Each scene shows the same named points in several views. A view is turned or mirrored, and shifted as a whole, has a little noise and may leave points out.
(in the rows, 100 means zero)

Scene 1
View 1
dosu: [92 107 97 103 91 92 104 81 104 102 96 93 101 102 110 122 88 93 94 84 89 111 108 112]
Muno: [89 105 116 109 111 94 119 74 112 105 88 103 103 129 97 107 75 102 95 75 95 83 105 103]
Tisov: [83 108 102 110 90 86 113 75 102 104 93 87 101 111 103 115 82 90 95 83 96 109 108 107]
kad: [100 106 103 101 104 92 104 76 108 104 93 104 108 107 110 117 85 106 94 76 89 91 108 106]
dubun: [88 107 106 108 98 89 112 75 106 104 91 95 104 115 103 113 81 97 95 79 94 98 108 105]
tiv: [79 105 102 109 87 98 114 86 106 101 95 85 91 113 100 119 82 83 94 90 94 120 106 117]
Noba: [83 103 121 111 113 103 125 80 116 103 88 102 95 141 90 105 70 98 95 78 96 85 102 108]
kunu: [90 106 101 104 94 95 108 82 107 102 95 95 99 109 106 119 84 94 94 83 91 107 107 112]
vut: [91 102 104 101 100 110 109 91 114 99 96 100 90 115 104 122 83 91 92 86 87 108 104 121]
tiru: [97 102 122 104 125 106 117 78 120 104 88 116 102 137 97 106 73 111 95 71 91 68 103 106]
Madof: [79 105 101 108 86 99 114 87 106 100 96 85 89 113 100 120 82 81 93 91 93 123 106 118]
Lebol: [103 103 88 91 91 111 92 97 110 98 103 101 91 91 118 135 95 93 91 89 79 120 107 126]
felot: [102 107 104 101 107 89 104 73 107 105 92 106 112 108 111 116 85 110 95 72 89 84 109 102]
kifim: [95 105 107 103 106 95 109 77 110 104 92 103 104 115 105 114 82 103 94 77 91 90 107 107]
foz: [96 104 105 101 105 100 108 82 111 103 94 103 100 114 106 118 83 101 94 79 89 94 106 111]
fanop: [98 106 95 99 92 96 99 84 106 102 98 97 101 97 114 126 90 96 93 83 86 110 109 114]
Nulam: [92 105 97 101 92 98 104 85 107 101 97 95 97 103 109 124 88 92 93 85 88 112 108 116]
dutas: [74 107 102 112 83 93 117 83 103 101 95 80 91 114 98 117 81 79 94 90 97 124 106 115]
tuk: [78 109 89 108 71 89 107 85 97 100 99 74 93 94 108 126 89 75 93 95 94 140 109 118]
View 2
tiru: [88 97 108 89 90 106 88 85 119 101 91 117 110 98 114 111 106 122 111 110 79 118 100 58]
Noba: [92 91 110 88 94 109 95 93 115 92 97 117 122 95 114 108 108 105 101 102 80 118 111 76]
dubun: [98 94 101 94 99 94 98 91 110 93 102 119 97 99 106 106 124 102 96 94 93 105 109 93]
Lebol: [98 85 87 100 117 97 97 107 106 114 120 129 73 97 90 68 148 109 119 85 96 99 111 94]
vut: [95 86 98 93 108 106 97 104 110 104 111 124 100 94 102 82 130 105 111 91 87 109 114 87]
Nulam: [99 89 94 96 109 96 99 100 107 102 112 124 87 98 98 87 136 102 104 88 95 101 112 97]
kifim: [95 95 99 94 98 96 94 90 113 99 100 120 93 100 105 104 123 111 103 99 91 107 104 82]
foz: [94 93 99 94 101 99 94 93 112 102 103 122 94 98 104 98 124 111 107 98 89 107 106 81]
dutas: [102 85 101 93 109 101 105 106 105 89 113 122 107 94 103 91 131 84 91 82 93 105 124 112]
tiv: [100 85 100 93 110 102 103 105 106 93 113 123 105 94 102 88 131 90 97 84 92 106 121 106]
dosu: [100 91 94 97 107 92 99 97 108 99 110 123 85 99 99 93 135 101 100 88 97 100 111 100]
felot: [95 99 96 97 96 88 92 83 113 101 98 119 81 104 103 110 125 116 103 101 95 102 98 79]
Muno: [93 95 106 91 93 101 94 88 114 93 95 117 108 98 112 113 112 108 99 102 86 112 106 78]
Tisov: [101 91 100 94 103 94 101 96 108 90 106 120 97 98 104 103 127 93 91 88 95 103 114 104]
kunu: [98 90 97 95 105 96 98 97 109 98 108 122 93 98 101 94 131 101 101 90 94 104 112 95]
kad: [95 96 96 97 99 91 93 88 112 101 101 121 83 102 102 104 127 113 104 98 94 102 101 82]
View 3
dubun: [82 113 96 91 103 104 93 93 87 100 105 104 81 105 91 103 108 92 114 85 102 90 84 101]
Muno: [82 119 87 99 101 103 99 88 89 113 102 111 83 119 86 100 107 98 114 80 110 80 80 112]
tuk: [66 100 114 67 90 101 87 100 76 67 100 88 91 76 99 105 104 85 122 96 92 110 97 85]
Madof: [65 105 101 76 85 98 95 94 78 81 98 95 94 91 93 101 105 92 123 90 101 98 93 101]
kifim: [85 107 85 94 102 101 94 91 91 104 111 108 78 108 88 100 114 92 112 85 101 86 81 107]
fanop: [82 93 89 83 98 98 88 96 89 86 117 100 78 89 92 101 119 86 113 93 90 97 85 97]
Nulam: [77 97 91 81 93 97 91 95 86 86 112 99 83 91 92 101 115 89 116 92 94 96 87 100]
Noba: [74 121 84 98 91 100 105 85 86 114 96 111 91 123 84 97 104 102 118 78 116 77 81 121]
Lebol: [75 77 79 75 84 89 89 97 88 74 126 97 81 79 91 98 128 85 116 99 85 100 87 102]
kunu: [77 102 92 84 94 99 93 94 86 91 108 101 84 96 91 101 112 91 116 90 98 93 86 102]
tiv: [67 107 101 78 87 99 95 94 79 84 98 96 93 93 93 101 105 93 122 89 102 97 92 101]
vut: [71 97 82 83 82 93 97 91 85 89 109 102 89 97 88 97 115 94 119 90 100 90 86 112]
foz: [82 103 83 91 96 98 95 91 90 100 113 107 80 104 88 99 116 93 114 87 100 87 82 109]
dosu: [80 100 95 83 98 101 89 96 86 87 112 100 80 92 93 102 114 87 115 91 94 97 87 96]
kad: [89 103 84 94 106 101 91 93 94 102 117 108 73 104 90 101 118 90 110 87 96 88 80 103]
tiru: [85 115 70 106 97 98 104 84 95 123 109 117 80 127 81 95 115 101 112 78 112 71 75 126]
View 4
Noba: [106 126 97 105 119 97 102 97 106 83 96 86 91 100 92 122 109 70 97 104 84 79 88 117]
Madof: [101 91 91 110 113 120 106 115 120 91 97 108 91 120 96 111 112 105 102 112 82 100 91 111]
dubun: [103 102 102 96 112 101 97 102 111 82 104 97 96 111 99 116 114 93 90 99 84 95 103 110]
Tisov: [108 92 99 100 110 106 100 105 115 86 103 101 95 117 98 116 114 101 92 101 83 101 98 109]
kad: [88 107 105 88 114 101 91 104 110 74 106 97 98 105 103 110 118 90 89 99 87 93 118 108]
tuk: [102 70 91 108 107 125 106 120 126 94 101 117 94 131 100 107 114 124 99 111 82 114 97 106]
vut: [84 108 93 105 119 118 101 115 117 83 96 104 92 108 98 107 114 92 103 115 85 90 102 112]
dutas: [109 88 91 110 111 116 107 112 120 94 98 106 91 122 96 115 111 106 99 109 81 103 87 111]
tiv: [102 93 92 109 113 117 106 113 119 91 97 106 92 118 96 112 112 103 100 111 82 99 92 111]
fanop: [83 93 100 94 113 115 95 115 118 78 104 108 97 113 105 104 118 104 94 106 86 101 117 107]
dosu: [91 92 99 96 112 113 97 112 117 81 104 106 96 115 102 108 117 104 94 105 85 101 110 108]
foz: [88 110 100 95 117 106 95 107 112 77 101 98 95 105 100 111 116 87 94 105 86 90 110 111]
kifim: [93 109 103 92 115 101 94 102 110 77 104 95 97 105 101 113 116 87 91 100 86 91 111 110]
Lebol: [65 94 95 99 117 130 96 127 124 78 100 116 95 113 107 95 120 109 103 118 87 100 123 107]
felot: [89 109 108 84 114 96 89 100 108 71 108 95 99 102 103 112 119 87 85 96 87 92 121 108]

In a view up to two points have been moved. Name them for each view, in the order of its rows, or write none.
view 1 | none
view 2 | Noba, foz
view 3 | kunu
view 4 | kifim
